A landscape with many valleys, sampled at points; each row gives a point and its height.
A ball rolls from a point to whichever of its 2 nearest points has the largest drop for the distance, and stops where none of them is lower. Distance is the straight distance between rows; heights are no part of it.
lel h=61.3: .33 .21 .18 -.14 .21 .12 -.27 .00 .39 .05 -.18 .03 .21 -.16 .48 -.04 .28 .07 .19 -.08 -.15 .22 .18 -.18 .20 -.03 .02
mabuk h=51.2: -.23 .08 -.57 -.47 -.06 .18 .03 .06 .02 -.14 -.30 -.02 .05 -.02 .30 .20 -.12 .18 -.08 .31 -.23 .12 .23 -.09 -.03 -.16 .10
nuza h=37.3: .06 -.19 -.07 -.42 .04 -.07 -.05 .06 .25 .01 .01 -.02 -.14 -.01 -.39 -.01 -.43 -.06 .12 -.27 -.13 -.03 -.12 -.21 -.01 -.16 -.09
bipob h=47.9: -.20 .03 -.06 -.13 .38 .11 -.19 .09 -.12 .23 -.07 .03 -.05 -.25 .15 .32 -.08 -.07 -.20 -.06 -.18 -.03 .14 .42 .34 .01 -.09
Numu h=39.1: .21 -.07 .21 .31 -.28 .22 .25 -.27 .03 -.27 -.03 .35 .03 -.22 -.33 .08 .13 -.24 .52 -.15 -.04 -.21 .38 -.19 -.23 .18 .13
tak h=67.3: -.15 .48 .25 .35 .21 .19 -.26 .24 .00 -.11 .06 .22 -.02 -.09 -.03 -.14 .36 -.02 .21 .04 -.15 -.31 .09 .20 .09 .34 -.43
Navam h=83.7: -.15 -.07 -.07 -.12 .50 -.22 -.34 .26 .03 -.08 -.04 -.37 .11 .10 .24 -.49 .29 .31 -.41 .11 .04 -.05 -.07 -.08 .07 -.15 .25
Mivu h=25.3: -.20 -.12 -.33 .20 -.05 -.25 .36 .59 .06 .10 -.22 -.09 -.19 .26 -.36 -.09 -.05 .20 -.59 .19 -.14 -.29 .12 -.12 -.21 .15 .08
Vene h=73.4: -.10 -.25 -.07 .04 .25 .17 .06 .22 -.40 .05 -.12 -.02 .03 -.02 .30 .19 .16 .38 -.74 .04 -.20 -.22 .14 .22 -.02 -.14 .27
mibe h=69.9: -.01 -.04 .03 .34 .15 .22 -.32 -.04 .10 -.11 -.42 .05 .01 -.08 .03 -.17 .37 -.26 .29 -.33 -.07 -.13 .23 .03 -.16 .27 .11
luro h=56.5: -.18 -.11 .10 .35 .33 -.05 .06 -.05 -.07 -.07 .03 .04 -.15 .00 -.18 .11 -.01 -.33 .53 -.41 -.35 -.34 -.31 .23 -.16 .27 .15
roro h=67.4: .02 .21 .00 -.04 -.33 -.28 .50 .04 -.10 .01 .25 .05 .10 .17 .06 .14 -.09 .08 .17 .04 -.09 -.06 -.53 .08 -.06 .02 .00
fol h=22.0: .15 .03 .03 -.12 -.04 -.24 -.13 -.06 .04 .18 .26 .14 .17 -.08 -.20 .00 -.03 -.40 .05 -.49 .05 -.01 .44 .36 .20 .23 -.14
zeni h=51.6: -.07 .21 -.41 -.17 -.42 -.22 .10 -.08 .17 .10 -.03 .13 .03 .33 .16 .03 -.11 -.06 .31 -.09 -.40 .13 -.12 .00 -.26 .15 -.19
tabi h=33.9: -.07 .24 .13 .24 .10 .36 -.11 -.21 .03 .15 .09 .27 -.23 -.03 .10 .52 -.41 -.30 .38 -.17 -.10 .06 .04 .09 .00 .13 -.34
Sopof h=61.2: -.22 .23 -.19 -.17 .04 -.10 -.21 .32 .12 -.01 -.03 -.06 .13 .32 .49 -.23 .26 .20 -.12 .05 -.05 .15 .05 -.12 .00 .03 -.21
mim h=12.3: .32 -.14 -.14 -.22 .08 -.05 -.13 -.39 .01 -.12 -.07 -.02 .26 -.30 .01 .07 .10 .06 .07 .04 .01 .05 .16 .20 .10 .08 .44
samaf h=39.8: -.11 .30 -.06 -.06 .10 .27 -.04 .03 -.01 .06 .05 .26 -.13 -.25 -.08 .34 -.17 -.02 .39 .07 -.35 -.21 .02 .06 .05 .27 -.21
dek h=49.1: .15 -.37 -.06 .08 .04 .19 -.18 .12 .11 .17 -.25 -.03 -.13 -.14 .26 .19 -.44 .09 -.48 -.23 -.24 -.10 -.14 .06 .05 -.15 -.10
nele h=42.0: .15 -.16 -.12 -.39 -.29 -.09 .02 -.13 .30 .04 -.08 .03 -.06 .05 -.47 -.08 -.21 -.24 .05 -.17 .12 .17 .30 -.31 .00 -.11 -.17
kap h=67.0: -.06 .21 -.25 -.10 .06 -.17 -.05 -.29 .07 .28 -.06 -.05 -.07 .15 .16 -.02 .28 .11 .26 .29 -.11 .08 -.30 -.04 -.14 .43 -.01
bimi h=37.4: -.06 -.21 .06 .30 -.02 .03 .08 -.15 -.13 .43 -.01 -.30 -.22 -.04 .25 .10 -.08 -.17 -.03 .13 .58 .06 -.14 -.29 .17 -.11 -.06
Vis h=54.9: .14 -.11 -.08 .08 -.10 .17 -.07 -.04 .16 .11 -.27 .10 -.18 -.01 .00 .07 -.08 .28 -.32 .09 -.29 -.04 -.22 -.07 -.22 .23 -.09
zuteg h=87.5: .01 -.01 .01 -.39 .16 -.08 -.14 -.03 -.30 -.24 .07 -.06 .28 .27 .08 -.41 .46 .34 -.08 -.08 .04 .14 .01 .15 -.07 -.23 .46
derud h=61.9: .06 -.01 .25 .42 -.17 -.01 .32 .18 .12 -.36 -.12 .02 .04 -.03 .04 .10 -.06 -.10 .27 -.36 -.17 -.34 -.37 -.11 -.25 -.02 .10
nosim h=44.0: .19 -.13 .08 -.09 -.19 -.04 .04 -.49 .14 .29 -.20 .14 -.16 .27 -.18 .21 -.05 -.04 .26 -.14 -.22 .33 -.17 -.05 -.31 .23 .13
rapu h=21.2: .01 -.11 -.07 .13 -.28 -.41 .06 .12 .09 -.30 .11 -.11 .20 .11 -.27 -.29 -.02 -.11 -.12 -.15 .14 -.09 -.02 .06 -.02 -.10 -.05
bofe h=48.3: -.04 .06 .09 .09 .17 -.04 -.37 -.07 .36 -.04 -.06 -.02 -.28 -.06 -.38 -.28 -.02 -.12 .25 .12 -.01 -.10 -.07 -.39 .01 .01 -.47
Fik h=47.7: .34 .14 .03 -.45 .20 .00 .42 .50 .12 -.09 .46 .09 .21 -.05 .17 .01 -.17 .27 -.07 .07 -.05 -.15 -.05 -.06 .15 .02 .27
rolup h=48.5: -.03 .07 -.47 -.21 -.35 -.10 .24 .16 .33 -.22 -.12 .04 .05 .03 .12 .04 -.27 .02 -.03 .22 -.15 .01 .04 -.22 -.12 .00 -.12
dulu h=30.4: .00 -.24 .26 -.12 .21 .34 -.31 -.16 -.41 -.14 .02 -.06 .18 -.06 .13 -.10 .09 -.03 .09 -.32 .21 .18 .08 .27 .02 -.24 .43
veko h=44.1: .20 .01 -.12 -.27 .49 .09 -.15 .27 .19 .08 -.08 .09 .11 -.35 .09 .18 .00 .05 -.25 -.06 -.27 -.21 .35 .19 .33 .18 .13
karu h=16.3: .01 -.11 -.08 -.26 .17 -.12 -.30 -.23 -.16 .28 .29 .04 .13 .06 .23 .12 -.04 -.29 -.03 -.36 .15 .26 .32 .39 .25 .07 .00
rugov h=26.5: .08 .24 .14 -.13 -.16 -.10 .07 -.08 .00 .39 .06 .22 .06 .17 -.03 .17 .10 -.36 .35 -.31 .15 .27 .45 .13 .08 .18 -.10
gotez h=34.6: .23 .28 .19 -.37 -.21 .00 .35 -.06 -.13 .50 .22 .10 .08 .07 .29 .26 .09 .21 .29 .09 -.15 .44 .20 .03 .10 -.02 .10
Naris h=64.8: -.12 .22 -.15 .07 .08 -.08 -.01 -.13 .26 .31 -.09 .11 -.28 .04 -.10 -.07 .38 -.19 .46 .21 -.11 -.11 .03 -.24 -.09 .55 -.34
Reka h=43.9: -.03 -.13 -.12 .40 .03 -.20 .05 .02 -.03 -.10 -.06 -.10 .14 -.21 .02 .10 -.08 -.47 .08 -.42 .14 -.33 .08 .32 .12 .07 .11
nal h=59.4: .09 .01 -.21 -.20 -.09 -.06 .13 -.22 -.04 -.35 .42 .11 .04 .13 -.33 -.36 .20 .20 .20 .28 .10 -.18 -.15 -.10 -.32 .43 .19
Moke h=44.5: .20 -.28 .09 -.04 -.06 .16 .25 -.16 .01 -.09 .18 .26 -.14 -.28 -.64 .05 -.01 -.19 .27 -.12 -.07 -.28 .25 -.12 -.10 .34 .14
ropuz h=36.2: -.14 .06 .29 -.10 .13 .22 .15 -.14 -.55 -.03 .08 -.12 .18 -.11 .19 .07 .33 .02 .22 .08 .18 .24 .02 .22 .09 -.27 .53
supi h=56.4: .02 -.21 .23 .43 -.13 -.01 .22 .20 .01 -.10 .07 .04 -.15 .05 -.40 -.10 -.01 -.23 .12 -.33 .10 -.39 -.08 -.13 -.19 .15 -.04
bezet h=58.1: -.02 .15 -.12 -.05 -.28 -.03 -.16 .15 .05 -.15 .01 .05 .08 .48 .16 -.44 .07 .35 -.06 -.06 -.14 .07 -.35 -.12 -.33 .01 -.15
zafil h=30.6: -.25 -.07 -.06 .29 .28 .24 -.21 -.13 -.21 -.08 -.04 -.01 -.18 -.47 -.23 .30 -.25 -.11 .04 .14 .02 -.33 -.15 .26 .18 .08 -.07
Daso h=39.6: .18 .10 -.11 -.06 .00 -.11 -.06 .25 .23 -.30 .02 .20 .33 -.23 -.01 .05 .03 -.06 -.32 -.10 -.32 -.14 .48 .31 .18 .14 .02
ded h=35.4: .10 -.21 -.27 .11 -.58 .07 .47 .16 -.14 -.02 -.06 -.08 .01 .16 .35 .01 -.07 .21 -.39 .22 .23 .09 -.12 -.08 -.13 -.19 -.03
fesir h=38.5: .29 -.04 .01 .11 -.18 -.17 -.13 -.28 .20 .16 -.01 -.01 .20 .00 .61 .17 -.11 -.14 -.10 -.22 -.19 .33 -.08 .23 .12 -.01 -.12
pilom h=67.2: -.13 -.24 -.11 .14 .14 -.13 -.24 .30 -.19 .53 -.02 -.25 -.23 .04 .16 .14 -.13 .22 -.70 .23 -.11 .04 .13 .01 .29 -.16 -.39
Kame h=28.8: .05 .00 .07 .48 -.09 -.15 .31 -.37 .10 -.10 -.02 .12 -.20 -.35 .11 .50 -.23 -.36 .29 .04 .30 -.37 -.17 -.26 -.02 -.17 -.10
dosi h=31.1: .01 -.24 -.54 .14 -.38 -.29 .42 .33 .04 .02 -.19 -.17 .02 .40 .05 -.11 -.04 .13 -.54 .17 .17 -.10 .16 -.11 -.26 .01 .05
duk h=51.7: -.21 -.10 -.05 .18 .43 .02 .03 -.09 .14 -.24 -.12 .07 -.14 -.32 -.30 -.12 .12 -.44 .65 -.21 -.23 -.44 .10 -.12 -.06 .14 .19
dofep h=69.5: .02 .02 -.38 -.40 .15 -.05 .07 -.24 -.01 .19 .10 -.07 -.11 .02 .11 .03 -.04 .34 .03 .39 -.01 -.07 -.43 -.17 -.05 .28 .14
rer h=20.1: -.09 .06 .43 .43 .04 -.04 -.30 -.15 .21 .27 -.11 -.07 -.34 .20 -.10 .03 -.20 -.17 .15 -.13 .18 .20 -.26 -.25 -.01 -.22 -.50
Radog h=11.4: -.36 .23 .08 -.01 -.25 .01 .22 .16 -.21 .23 .06 .04 -.31 .13 -.33 .14 -.09 .18 -.03 .33 .11 .02 -.28 -.11 -.04 .06 -.40
gova h=30.1: -.10 -.42 .04 .13 -.08 .08 .29 -.03 -.50 .44 .36 -.47 -.24 .02 .37 .07 .01 -.21 -.26 .02 .37 .11 .05 -.01 .08 -.24 .19
Pes h=39.7: -.21 -.11 -.09 -.07 -.45 .06 .48 .14 -.18 .06 -.23 -.21 -.05 .23 .18 -.01 -.01 .03 -.05 .12 .12 .31 -.13 -.13 -.08 -.61 .00
rud h=12.0: .16 .01 .21 -.19 -.17 .08 .36 .20 .08 -.42 -.07 .00 .29 -.15 -.10 -.09 .03 .00 .04 -.04 .09 .02 .04 -.04 .05 -.46 .39
paze h=58.2: -.10 .05 .06 .37 .01 -.56 -.06 -.14 .25 .41 -.25 -.26 -.18 -.04 -.14 .00 .06 -.23 -.13 .31 .15 .11 -.14 -.16 .27 -.15 -.40
lop h=64.1: .31 .30 .31 -.02 .15 .04 -.42 .22 .47 -.17 -.14 .20 .14 -.04 .09 -.24 .22 .09 -.05 -.18 -.39 .06 .05 .03 .05 .18 -.25
Fula h=22.3: -.05 .16 .01 -.20 .02 .23 -.32 -.04 -.16 -.36 -.01 .07 .30 -.08 -.02 -.10 .03 -.08 .32 -.25 .00 .02 .29 .19 .04 -.10 .18
kib h=85.8: .14 -.13 -.15 -.15 .13 -.15 -.10 .13 -.03 -.21 -.04 -.11 .22 .39 .06 -.52 .10 .31 -.41 -.21 .01 -.10 -.02 .05 -.24 -.14 .34
Sumif h=38.8: -.27 .05 .17 .58 .20 .29 -.02 .13 -.10 .05 -.15 .09 -.31 -.32 -.09 .41 -.27 -.38 .11 -.18 .22 -.44 .06 .11 .16 -.09 -.20
ramub h=18.9: .13 -.10 .11 -.32 .06 .17 .10 .30 .26 -.40 .00 -.22 .20 -.11 .11 -.26 -.06 -.01 -.16 .13 .31 .20 .24 -.29 .11 -.56 .29
nesen h=30.5: -.10 .04 .08 -.40 .11 .02 .06 -.01 .01 .03 -.13 -.01 .07 .01 -.11 .07 -.18 -.19 .32 -.36 -.14 .13 -.01 .12 .06 -.29 .30
redaz h=17.1: .05 -.14 -.01 -.22 -.12 -.38 .25 -.25 -.24 .21 .37 -.15 .14 .17 .08 -.06 -.15 -.16 -.10 -.16 .10 .29 -.20 .31 .13 -.29 .18
saru h=25.6: -.06 .25 .15 -.25 -.06 .17 .11 .13 -.16 .09 .19 .18 -.17 -.06 -.22 .15 -.11 .49 -.36 .46 -.03 .02 -.25 -.05 .06 .14 -.31
girez h=50.9: -.20 -.04 .13 -.03 .18 -.09 -.33 .01 -.49 .46 .46 -.07 -.17 .19 -.09 -.06 -.15 .17 -.38 .00 .19 .19 -.12 .29 .24 -.01 -.34
kun h=48.8: -.11 .09 .12 -.31 -.18 -.05 -.33 -.23 -.04 -.05 .00 -.08 .12 .08 .16 -.19 -.11 .05 -.02 .04 .00 .47 -.11 -.05 .11 -.45 -.24
dibi h=80.8: -.08 .03 -.13 .14 .22 -.29 -.17 .14 .02 -.13 -.14 -.15 .05 -.03 .01 -.21 .20 .28 -.31 .15 -.23 -.19 -.35 .20 .02 .08 .11
nugug h=29.6: -.30 -.25 -.11 .09 .00 .05 -.19 -.04 -.23 -.02 -.11 -.02 -.19 .18 -.35 -.01 -.39 -.14 .04 -.43 -.12 -.02 -.21 .23 -.18 -.13 .07
sut h=36.7: .04 .09 -.11 -.40 -.01 .09 .09 -.26 .07 -.26 .00 .04 .14 -.21 -.26 .02 -.12 -.15 .65 .01 .11 .03 .08 -.25 .02 -.23 .32
tono h=11.6: .00 -.25 -.05 .21 -.47 -.13 .00 -.22 -.14 -.06 -.06 -.13 .07 .17 -.16 -.13 -.06 -.10 -.09 -.09 .34 .14 -.09 .09 -.12 -.15 -.03
Morik h=13.3: -.08 .46 .12 .25 -.39 .21 .06 -.15 .11 -.05 -.35 .35 -.08 -.17 -.05 .24 .19 .07 .19 .39 -.30 .09 .12 -.16 -.11 .17 -.32
poto h=38.7: -.10 -.33 -.07 .18 .21 .08 -.23 -.15 .00 -.16 -.26 -.02 .01 -.22 -.21 .07 -.17 -.41 .11 -.50 -.14 -.21 .08 .30 -.03 -.02 .29
zofu h=48.7: -.18 -.16 .10 .73 .27 -.38 -.07 -.07 -.06 .03 -.02 -.15 -.11 -.15 -.24 .09 -.09 -.47 .07 -.24 .06 -.36 -.20 .33 .16 .03 -.13
toru h=49.7: .17 -.04 .08 -.18 .08 -.02 .32 .16 .01 -.01 .31 .04 -.01 -.07 -.49 -.08 .11 -.10 .19 -.10 .38 -.30 .13 -.12 .01 .33 .30
Rekan h=28.3: -.24 .06 .00 .16 -.38 .04 -.23 .05 -.12 -.03 -.32 .09 .16 .31 .28 .06 .14 -.02 -.18 -.26 -.14 .34 .18 .21 -.16 -.18 -.25
Zal h=66.8: -.21 -.10 -.33 -.32 .27 -.08 .05 .09 -.25 .23 .23 -.23 -.13 -.08 .14 .02 .03 .25 -.36 .50 .20 -.11 -.08 -.07 .23 .09 .04
dipal h=18.8: .15 -.18 -.43 -.41 .04 -.36 -.19 -.52 .06 .00 -.12 -.14 .10 .04 -.09 -.18 .04 .01 -.04 .03 -.05 .13 -.03 .09 .00 .04 .31
Lesil h=21.6: -.14 .32 .17 .28 -.38 .14 -.14 -.09 -.10 -.14 -.33 .18 .15 -.08 .15 .15 .28 .00 -.05 .14 -.05 .23 .25 .10 -.01 -.13 -.27
bovi h=56.3: .20 .04 .19 -.13 .21 .11 .19 -.06 -.10 .32 .02 -.10 .05 -.22 .25 .12 .47 .08 -.01 .30 .23 .11 .10 -.14 .21 .20 .28
noto h=88.8: .04 -.26 -.15 -.48 .29 .18 -.18 -.28 -.33 -.11 .05 -.11 .22 .16 .39 -.19 .37 .35 -.31 -.02 -.11 .15 .23 .02 -.14 -.37 .52
gozak h=76.9: -.08 -.17 -.16 .13 .23 .02 -.24 -.04 -.38 -.19 -.05 -.09 .09 .04 .03 -.16 .10 .55 -.67 .27 -.04 -.20 -.10 .16 -.07 -.04 .20
vogu h=70.7: -.26 -.40 -.13 .05 .25 .18 -.05 .28 -.29 .47 -.29 -.24 -.28 .06 .23 .21 -.04 .21 -.70 -.02 -.15 -.06 .17 .00 .08 -.24 .06
Nezup h=43.3: .24 -.07 .28 .08 .04 .23 -.21 -.09 .11 .11 .05 .09 .03 -.12 .32 .25 -.34 -.07 -.11 -.30 -.14 .13 -.22 .19 .12 -.05 -.18
monir h=21.4: .04 -.16 -.05 .24 -.36 -.13 .07 -.44 .15 .04 -.14 -.03 -.10 -.14 -.02 .28 -.23 -.35 .17 -.01 .31 .08 -.02 -.15 .02 -.14 -.21
fuvan h=43.1: .03 -.03 -.18 -.32 .24 .04 -.31 .12 .51 -.22 .02 .02 -.14 -.13 -.39 -.24 -.27 -.06 .04 .00 -.20 -.08 .05 -.31 .03 .03 -.25
sabe h=20.7: .15 -.27 -.19 .07 .14 .08 -.13 -.24 .12 -.18 -.16 -.05 .11 -.55 .05 .23 -.20 -.07 -.14 .05 .01 -.25 .03 .14 .24 .07 .12
Vov h=29.0: .00 -.06 -.13 .23 -.14 -.46 -.11 .25 .16 -.59 .06 -.15 .44 -.12 -.03 -.32 .09 -.06 -.41 -.02 -.01 -.07 .15 .25 .16 -.21 -.03
ruku h=56.7: -.24 -.07 -.18 -.37 .05 .21 .06 -.12 -.47 .34 -.01 .02 .01 .39 .26 .18 .08 -.06 .18 -.23 .03 .35 .29 .24 -.11 -.15 .34
Nufi h=60.9: .00 .28 .11 .36 .18 -.14 -.13 -.38 .18 -.21 -.14 .07 -.02 -.21 .05 -.06 .30 -.09 .58 .19 -.29 -.16 -.36 -.04 -.11 .15 -.03
Kiti h=67.1: .32 -.21 .16 .15 -.20 -.10 .26 .09 .25 -.26 -.05 .01 -.02 .02 -.02 .11 -.31 .22 .00 -.21 -.33 -.23 -.68 -.13 -.26 -.04 .02
Ris h=63.6: -.13 .07 -.16 -.03 -.25 -.35 .19 -.19 -.11 -.19 .30 -.01 .02 .23 -.17 -.23 .09 -.01 .39 -.04 -.05 -.07 -.43 .07 -.24 .20 -.03
rebiz h=53.2: -.10 -.04 .18 .17 .26 .23 -.49 -.49 .03 -.18 -.15 .03 -.21 -.28 -.36 -.12 -.01 -.22 .43 .09 .19 -.08 -.02 -.17 -.05 -.07 -.15
gav h=64.0: -.18 .37 .14 .16 .14 -.15 -.10 .19 .06 .06 .01 -.03 .09 .04 .26 -.17 .34 .05 .13 .08 .07 -.04 -.21 .03 .16 .12 -.28
soza h=67.5: .20 -.07 .09 .13 .11 .05 -.46 -.13 .31 -.26 -.20 .01 .12 -.12 -.12 -.36 .21 -.09 -.01 -.17 -.04 .01 .18 -.01 -.03 .14 -.02
mazi h=14.1: -.08 -.03 .11 .07 -.23 -.17 .26 .43 -.21 .05 .01 -.01 -.07 .27 -.64 -.23 .14 .21 -.44 .07 .10 -.07 .11 .03 -.14 .02 .03
seta h=19.8: .17 .09 .06 -.05 .07 -.32 -.10 -.23 .11 -.28 .15 -.06 .30 -.35 -.07 -.19 .25 -.08 -.01 .16 .23 -.04 .08 .12 .27 .04 .17
kele h=47.8: -.02 -.14 -.25 -.23 .38 -.05 -.10 .04 .32 -.09 -.21 -.09 -.05 -.15 -.28 -.18 .06 -.33 .39 -.29 -.02 -.28 .18 -.14 -.02 .20 .35
tem h=42.9: .10 -.37 -.01 .08 .06 .22 .05 .21 -.11 .13 .10 -.28 -.07 -.02 .26 -.15 .10 .03 -.17 .12 .73 .00 .16 -.41 .12 .02 .10
torap h=40.6: -.39 .16 .07 -.12 -.10 -.06 -.17 .16 -.49 -.03 .29 -.05 .04 .04 -.06 -.04 .02 .33 -.40 .31 .04 .11 .00 .24 .22 -.22 -.32
zevo h=35.7: .13 .39 .00 -.25 -.14 .29 .13 .12 .00 -.02 .12 .29 .00 -.09 .04 .25 -.11 .44 .11 .35 -.28 .01 -.06 -.08 -.02 .27 -.16
bup h=1.8: -.31 .41 .13 .03 -.41 .04 .15 .05 .02 -.04 -.13 .20 -.17 .08 -.32 .01 .03 .04 .12 .18 -.26 .10 -.10 -.18 -.16 -.07 -.45
vopa h=62.9: -.27 .39 .06 .11 .22 -.27 -.03 -.33 .17 .10 -.18 .02 -.23 .01 -.18 -.06 .29 -.32 .62 .16 -.17 .00 -.19 -.17 -.07 .09 -.12
vuruz h=57.6: -.02 .20 .04 -.02 -.02 .19 -.25 -.36 .02 -.35 -.01 .11 .02 -.23 -.17 -.09 .11 .13 .43 .34 -.07 -.01 -.17 -.17 -.09 .15 -.04
tuvo h=55.4: .42 -.02 -.04 -.19 -.10 -.09 .18 .02 .24 -.47 .28 .12 .18 .25 -.25 -.48 .02 .23 -.13 .35 .12 .01 -.06 -.10 -.45 .25 .28
gibos h=51.3: .32 .11 -.09 -.53 .05 -.14 .31 .26 .21 -.06 .30 .07 .12 .28 -.11 -.23 -.11 .30 -.16 .06 -.04 -.08 -.19 -.17 -.17 .08 .27
dav h=23.9: .04 -.29 .02 -.26 -.18 .05 .33 -.26 -.50 .34 .39 -.24 -.06 .26 .35 -.05 .09 -.14 -.12 -.06 .21 .37 -.02 .14 -.07 -.28 .31
nafu h=36.0: .23 .04 .23 .27 -.02 .21 .41 -.04 .09 -.06 -.05 .13 -.07 -.36 .06 .40 -.04 -.09 .24 .07 .20 -.34 -.13 -.25 .05 .10 .17
kisib h=42.6: .04 .10 -.27 -.45 .29 .21 -.05 .04 .20 -.24 .12 .08 -.02 -.09 -.30 -.19 -.01 .04 .54 .12 -.05 -.16 .16 -.28 -.13 .26 .31
peko h=26.2: .06 .06 .22 .13 -.25 -.02 .04 .32 -.17 .01 .29 .21 -.06 .23 -.46 -.23 .16 .30 -.42 -.06 -.02 -.17 .05 .13 -.18 .40 -.26
ged h=62.6: -.25 -.21 -.26 .00 .01 .03 .34 .40 -.34 .05 .17 -.31 -.09 -.08 .10 .03 -.06 .24 -.44 .53 .38 -.13 .07 -.25 .16 -.13 .02
zaz h=31.8: .17 .04 .30 .21 -.34 .38 .15 -.02 -.01 -.41 -.14 .24 .15 -.25 -.29 .06 .08 -.01 .05 .05 .08 -.08 .28 -.05 -.13 .01 .10
laro h=70.0: .03 .16 .03 .41 .32 .23 -.25 .17 .28 .09 -.38 .12 -.15 -.22 .16 .10 .27 -.19 .16 -.07 -.33 -.33 .23 .22 .10 .33 -.24
Kalin h=62.4: -.21 -.05 -.04 .17 .05 -.26 -.36 -.01 -.03 .45 -.04 -.31 -.20 .03 .16 .00 -.13 -.07 -.27 .31 .13 .29 -.05 -.08 .38 -.25 -.52
kolu h=57.8: .07 -.14 -.04 -.11 -.03 .04 .36 .25 .16 -.09 .09 -.19 -.08 -.14 -.13 .03 -.19 .21 -.35 .56 .38 -.03 -.06 -.36 .04 -.05 .07
nur h=49.9: -.42 .25 .31 .13 -.05 -.09 -.30 .16 -.24 -.01 .06 -.10 .04 .05 .09 -.14 -.03 .10 -.20 .07 -.03 .26 -.15 .15 .24 -.47 -.41
Pib h=42.8: .45 .10 .20 -.11 .10 .06 .27 .17 .25 -.12 .29 .07 .22 -.29 .15 .21 -.20 .07 .18 -.07 .01 -.26 -.14 -.13 .18 .08 .19
Bafug h=41.6: -.28 -.14 .12 -.11 -.14 .35 .28 .09 -.50 .08 -.06 -.14 -.06 .06 .16 .11 .24 .11 -.18 .18 .20 .18 .10 .03 -.02 -.41 .13
Tet h=44.8: .06 -.12 .09 .39 .19 .33 .00 .40 .14 .01 -.19 .00 -.19 -.24 -.04 .17 -.21 -.10 -.08 -.14 .19 -.39 .09 -.14 .13 .12 -.15
zusam h=54.6: .15 .09 -.21 -.02 -.28 -.19 -.22 -.25 .26 -.15 -.01 .17 .07 .26 .03 -.36 .10 .14 .22 -.04 -.51 .04 -.11 -.08 -.36 .30 -.10
lobiz h=58.9: .31 .28 .43 -.24 .24 .14 -.12 -.09 .02 .18 .02 .06 .17 -.20 .27 .07 .39 .34 .16 .23 -.14 .28 .05 -.07 .19 .06 .13
tetif h=34.7: .29 -.11 -.03 -.11 -.03 -.23 -.04 .24 .24 -.61 .13 .04 .48 .08 .05 -.22 .05 .12 -.55 -.04 -.08 .03 .42 .26 -.03 -.11 .22
Vumal h=10.4: -.43 .32 .37 .41 .03 .04 -.14 -.28 -.03 .10 -.06 .13 -.31 .32 -.25 .12 -.09 -.36 .30 -.13 .11 .40 -.15 .05 -.09 -.16 -.26
remed h=22.5: .03 -.05 .12 .16 -.19 .29 .10 .33 -.12 -.51 .04 .04 .18 -.05 -.08 -.14 .08 .13 -.16 .07 .37 -.12 .20 -.02 -.09 -.09 .12
zado h=53.5: .06 .05 -.13 -.16 .22 -.02 .34 .14 -.13 .31 .18 .02 .00 -.16 .03 .20 .16 -.11 .15 .06 .33 -.28 .17 .01 .21 .41 .20
Sadev h=30.2: .26 .31 .09 -.15 -.06 .05 -.07 -.07 .00 .41 .06 .28 .17 -.09 .19 .32 .16 .04 .30 .01 -.05 .25 .50 .08 .16 .30 -.15
vin h=33.7: .05 .02 .03 .04 -.22 .01 -.13 .00 -.06 .36 -.07 .11 .09 .50 .61 .05 .04 .05 -.17 -.38 -.25 .35 .05 .17 -.18 .04 -.12
gorog h=45.2: .06 .04 -.24 -.44 -.43 -.08 -.13 -.09 .17 -.17 .01 .06 .20 .14 .05 -.15 -.15 -.10 .07 -.18 .04 .31 .24 -.07 .02 -.28 -.21
tivuv h=53.8: -.24 .03 .13 .75 .16 -.47 .06 -.20 .17 .23 -.39 -.16 -.29 -.03 -.16 .21 .01 -.38 .00 .04 -.14 -.01 -.34 .15 .04 -.10 -.21
sefa h=39.0: .22 .11 .14 -.20 .00 .01 .17 -.33 -.05 .57 .04 .10 -.06 .34 .27 .18 -.06 .19 .24 -.08 -.24 .52 -.13 .09 -.12 .06 .35
pusaf h=52.8: .21 -.33 -.04 -.23 .06 .23 .19 .26 -.08 -.26 .19 -.16 .06 .06 -.03 -.20 -.15 .34 -.66 .50 .33 .13 .20 -.20 -.10 -.37 .29
kuvi h=71.0: .29 .06 .15 -.12 -.10 -.09 .38 -.04 .08 .01 .21 .11 .03 .02 .07 .37 -.35 .17 .31 -.15 -.43 -.10 -.60 .00 -.15 .06 .08
vop h=8.0: -.01 -.16 .08 .03 .10 -.20 -.07 -.36 -.05 .22 .50 -.15 .03 .09 .27 .09 -.33 -.42 .00 -.30 .23 .37 -.12 .31 .30 -.15 .00
Leme h=53.9: -.26 .01 -.44 -.31 .08 .31 .03 .06 -.32 .31 -.23 .10 -.02 .23 .51 .34 -.05 .23 -.05 -.06 -.35 .09 .25 .07 -.16 -.04 .21
dul h=50.3: .09 -.10 .18 .30 -.04 .00 .25 .48 .16 .01 .14 -.10 -.06 .02 -.06 -.02 -.18 -.01 -.06 -.16 .37 -.32 -.09 -.25 .06 .08 -.17
kunim h=19.7: -.42 -.01 .07 .28 .11 .01 -.36 -.34 -.10 -.04 -.04 -.04 -.21 .22 -.36 .03 -.32 -.28 .10 -.19 -.08 .35 -.19 .30 .00 -.18 -.15
gis h=47.6: .14 -.35 .01 .02 .01 .31 -.05 .38 -.01 -.04 .03 -.20 -.07 .29 .04 -.33 .01 .31 -.39 .34 .64 .08 .23 -.48 -.21 -.03 .15
Fiti h=27.7: -.09 .22 .20 .34 -.02 .04 -.12 .06 .21 .26 .03 .11 -.25 .10 .04 .11 -.16 -.28 .23 -.23 .07 -.08 -.05 -.10 .03 .10 -.66

Where does a ball stop that starts at each point below?
mibe => rud
kuvi => mim
dek => bup
gozak => Vumal
Ris => tono
laro => rolup
Zal => vop
nosim => vop
dofep => nuza
